Each scene shows the same named points in several views. A view is turned or mirrored, and shifted as a whole, has a little noise and may leave points out.
In the rows, 128 means zero.

Scene 1
View 1
k424: [ 97 124  95 122 166 107 155 153 121 144 107 136 155  94 119 142 165 110
 148 141 103 108 168]
k790: [144 184 105 106 122  91 160 113 113 204  92 171 162  94  97 130 102 111
 158 118 152 136 159]
k573: [127 114  91  93 150 127 143 125 123 151  95 135 153 117  90 137 151 129
 148 125 137 113 163]
k785: [124 136  87 111  97  88 142 178 133 142 132 134 141  93 136 112 130  85
 158 128 156  82 140]
k804: [148  96  76  67  84  61 117 165 139 112 134 120 128 101 110 121 116 119
 164 135 167  65 135]
k908: [105 155  99 120 142  93 151 152 132 163 107 152 156 101 119 126 143  99
 143 129 115 108 164]
k280: [100 138  96 126 129 100 162 152  94 140 129 142 162  57 123 140 131  91
 170 152 127 107 161]
k944: [147 133  85  82 113 120 121 118 147 155 129 139 158 143  60 129 140 124
 133 100 183  92 154]
k646: [136 125  88  92 108 107 150 155 118 155  84 147 133  86 132 118 121 111
 172 135 138 119 140]
k491: [118 153  92  89  99 105 137 127 137 157 100 158 161 113  88 106 107 104
 142 124 154 106 158]
k245: [ 89 118  86 105 149 163 135 162 157 140  70 145 144 141 119 104 181 106
 127 118 105 110 159]
k108: [123 118  86 107 114 122 138 192 150 146 101 129 127 121 151  99 156  89
 148 117 144  88 136]
k866: [105 116  81  85  70 147 128 155 136 114 109 136 155 114 103  81 112  80
 145 127 179  82 143]
k269: [126 106  78  93  93 155 132 138 115 117 138 128 157 100  81 127 137 104
 158 124 185  93 145]
k343: [110 165 100 129 129 110 167 147 106 173 106 158 160  72 127 128 128  88
 162 134 128 124 158]
k284: [114 154  89  93 105  95 133 138 142 152 105 163 156 108  97 114 119 105
 144 125 136 105 156]
k504: [105 133 100  93 132 137 150 109 120 157  79 145 172 120  80 109 119 110
 137 129 147 116 173]
k803: [111 111  83  88 113 141 134 135 123 122 104 141 155 103  91 122 137 114
 152 132 144 103 155]
k12: [110 175 107 127 119 119 173 130  99 186 100 159 172  78 113 118 107  80
 158 131 150 128 163]
k339: [130 161 101 120 139  91 156 159 135 188 101 148 147 108 133 121 141  97
 148 118 132 113 154]
View 2
k280: [135 157 130  78  97 150 114 171 129 155 158 110 121 151 144 167  98 133
  84 178 148 142 157]
k284: [139 119 158 112 116 124 118 136 134 155 159 106 138 140 118 127  82 124
 133 179 115 125 156]
k573: [155 143 151 102 105 112 123 122 155 155 177  81 139 171 129 155 102 113
 101 140  85 123 156]
k343: [121 153 137  72 101 138 114 152 131 172 152 106 124 165 155 143  61 124
 103 185 135 139 164]
k504: [147 130 153  95 115 118 140 119 164 165 163  81 156 152 143 151  83 139
 121 170  82 102 152]
k866: [127  86 165 120 115 143 144 139 148 122 145 148 169 167 107 181 110 126
 131 204  96 103 152]
k269: [137 131 162 112  89 131 124 144 137 128 157 129 142 167 109 205 127 109
 120 182  73 107 134]
k785: [133 117 152 114 105 143 121 151 119 129 146 136 134 182 110 157  94 111
 120 183 151 156 154]
k339: [133 136 146  97 106 125 120 122 128 163 153  98 126 188 137 125  54 110
 118 163 140 154 162]
k108: [125  97 152 117 114 135 132 122 140 126 155 140 144 217 107 147  87  95
  99 163 132 146 178]
k790: [132 157 157  83 107 104 106 144 125 193 148  77 136 150 156 123  47 126
 153 187 103 148 140]
k491: [141 118 164 112 116 120 125 134 137 158 153 101 149 141 123 136  79 131
 146 188 102 120 146]
k424: [148 147 128  90 103 138 125 128 149 153 177  90 116 169 133 147  96 120
  66 136 140 132 176]
k908: [140 136 139  95 107 135 125 126 137 161 162  95 120 162 133 128  71 122
 100 159 143 134 167]
k944: [156 128 176 135  94 106 127 104 131 142 158  91 133 158  98 162 100 103
 157 159  71 114 120]
k245: [129  99 141 105 117 129 142  89 174 146 180 113 136 191 118 133  80 103
  71 136  99  92 200]
k12: [118 153 143  67 100 136 123 147 133 183 141  99 135 159 166 150  48 136
 128 203 122 130 149]
k646: [130 127 153  95 122 113 106 167 138 154 163 120 160 182 134 142  92 111
 109 178 109 161 170]
k803: [143 123 154 107 108 125 124 142 151 141 171 113 148 156 118 168 117 120
 101 167  85 108 158]
View 3
k804: [149 159 142 129 165 144  92 137  87 173 142  55 142 139 146  98  85  89
  79 124 194 175  92]
k491: [110 166 151 141 160 121 137 155 136 197 152  77 131 151 150 148 100 132
  61 120 148 133 127]
k504: [ 94 155 169 120 177 134 140 162 177 202 148  72 134 165 122 157  99 133
  69 119 130 129 130]
k908: [126 168 136 109 169 145 122 147 145 173 138 117 154 142 134 134 114 144
  66 143 109 116 129]
k803: [124 138 163 109 172 128 114 151 153 190 133  60 127 149 121 130  76 120
  90 127 141 141 131]
k284: [119 164 143 133 160 123 127 146 127 194 145  90 136 148 150 138  96 138
  61 132 140 129 126]
k339: [113 181 128 124 164 149 136 160 134 149 137 117 153 135 148 133 114 144
  65 143 125 120 134]
k245: [124 158 184 101 158 129 121 160 187 165 108 112 165 181 127 132  48 127
  84 162  99 134 149]
k646: [107 134 131 119 156 158 127 162 114 158 132  78 146 156 138 121 104 127
  90 137 155 124 143]
k866: [154 151 180 141 134 102 116 171 144 182 129  46 132 151 151 145  86  88
  95 112 162 147 139]
k280: [147 132 123  94 170 152 103 146 130 180 139  86 135 121 115 125 145 137
  93 126 117 105 133]
k944: [105 196 163 136 193 116 135 153 157 179 150  62 112 119 139 135  57 125
  57 121 159 170 106]
k573: [ 97 156 156 101 196 152 124 151 167 177 139  80 134 149 110 126  76 135
  76 137 132 143 121]
k790: [ 69 167 114 137 177 149 162 161 130 177 162  92 122 131 145 153 132 167
  53 122 140 107 138]
k343: [120 146 121 111 162 149 133 161 137 167 139  99 137 128 132 141 141 152
  83 132 113  96 149]
View 4
k269: [163 136 144 132 165 126  84 113 154 139 141 105  46 153 120 130 161 186
 152 111  92 124 122]
k343: [120 133 188 159 141 102 166 131 134 130 119 105 104 122  76 120 131 180
 131 125 117 137 159]
k804: [164 124 158 171 149 152  91  66 135 159 126  88  50 144 109 168 174 168
 173  92 170 115 108]
k245: [133  86 197 148 107 118 113  63 114 114 134 142  98 142 135  89 138 184
 111 126  75 171 113]
k646: [133 146 188 175 125 124 126 109 128 139 120 110  82 146  94 131 164 186
 141 126 146 151 137]
k908: [127 102 189 156 137 119 155  93 122 126 119 107 107 115  96 128 125 170
 120 116 116 137 146]
k491: [156 124 164 140 136 158 128 123 117 118 127  86  97 136 121 139 135 171
 149 132 125 141 146]
k785: [140 111 166 175 146 121 143  97 129 162 124 102  76 131  99 127 152 178
 173  96 137 117 122]
k12: [126 136 178 148 143 119 175 156 124 126 114  91 103 127  76 118 126 176
 137 133 108 137 170]
k108: [138  97 182 183 122 123 137  77 113 162 119 131  73 140 123 100 163 190
 158 102 116 142 107]
k280: [119 128 182 151 155  86 142 108 154 134 129  96  85 130  51 132 131 170
 135 110 122 121 145]
k424: [117 102 200 149 139  96 134  67 136 124 121 115  89 122  79 127 132 168
  95 110 102 140 136]
k790: [139 152 180 154 146 150 166 157 119 119 104  89 110 114 109 151 138 179
 114 143 132 145 183]
k866: [165 114 146 139 130 144  98 115 123 139 147 100  64 173 118 105 150 180
 196 116 107 135 108]
k803: [149 127 168 135 139 125  90  95 143 120 140 106  73 152 110 130 148 178
 134 124 105 145 126]
k944: [177 119 145 132 165 172 104 104 128 129 120 100  69 122 166 155 154 178
 121 117  98 129 138]
k504: [150 124 176 119 131 151 115 120 114 103 120  93  86 150 107 126 135 168
 113 141  89 158 149]

Which points are out of place in each view (at most two, in the order of its rows)? Write - if all are in place.
view 1: -
view 2: -
view 3: k339
view 4: k12
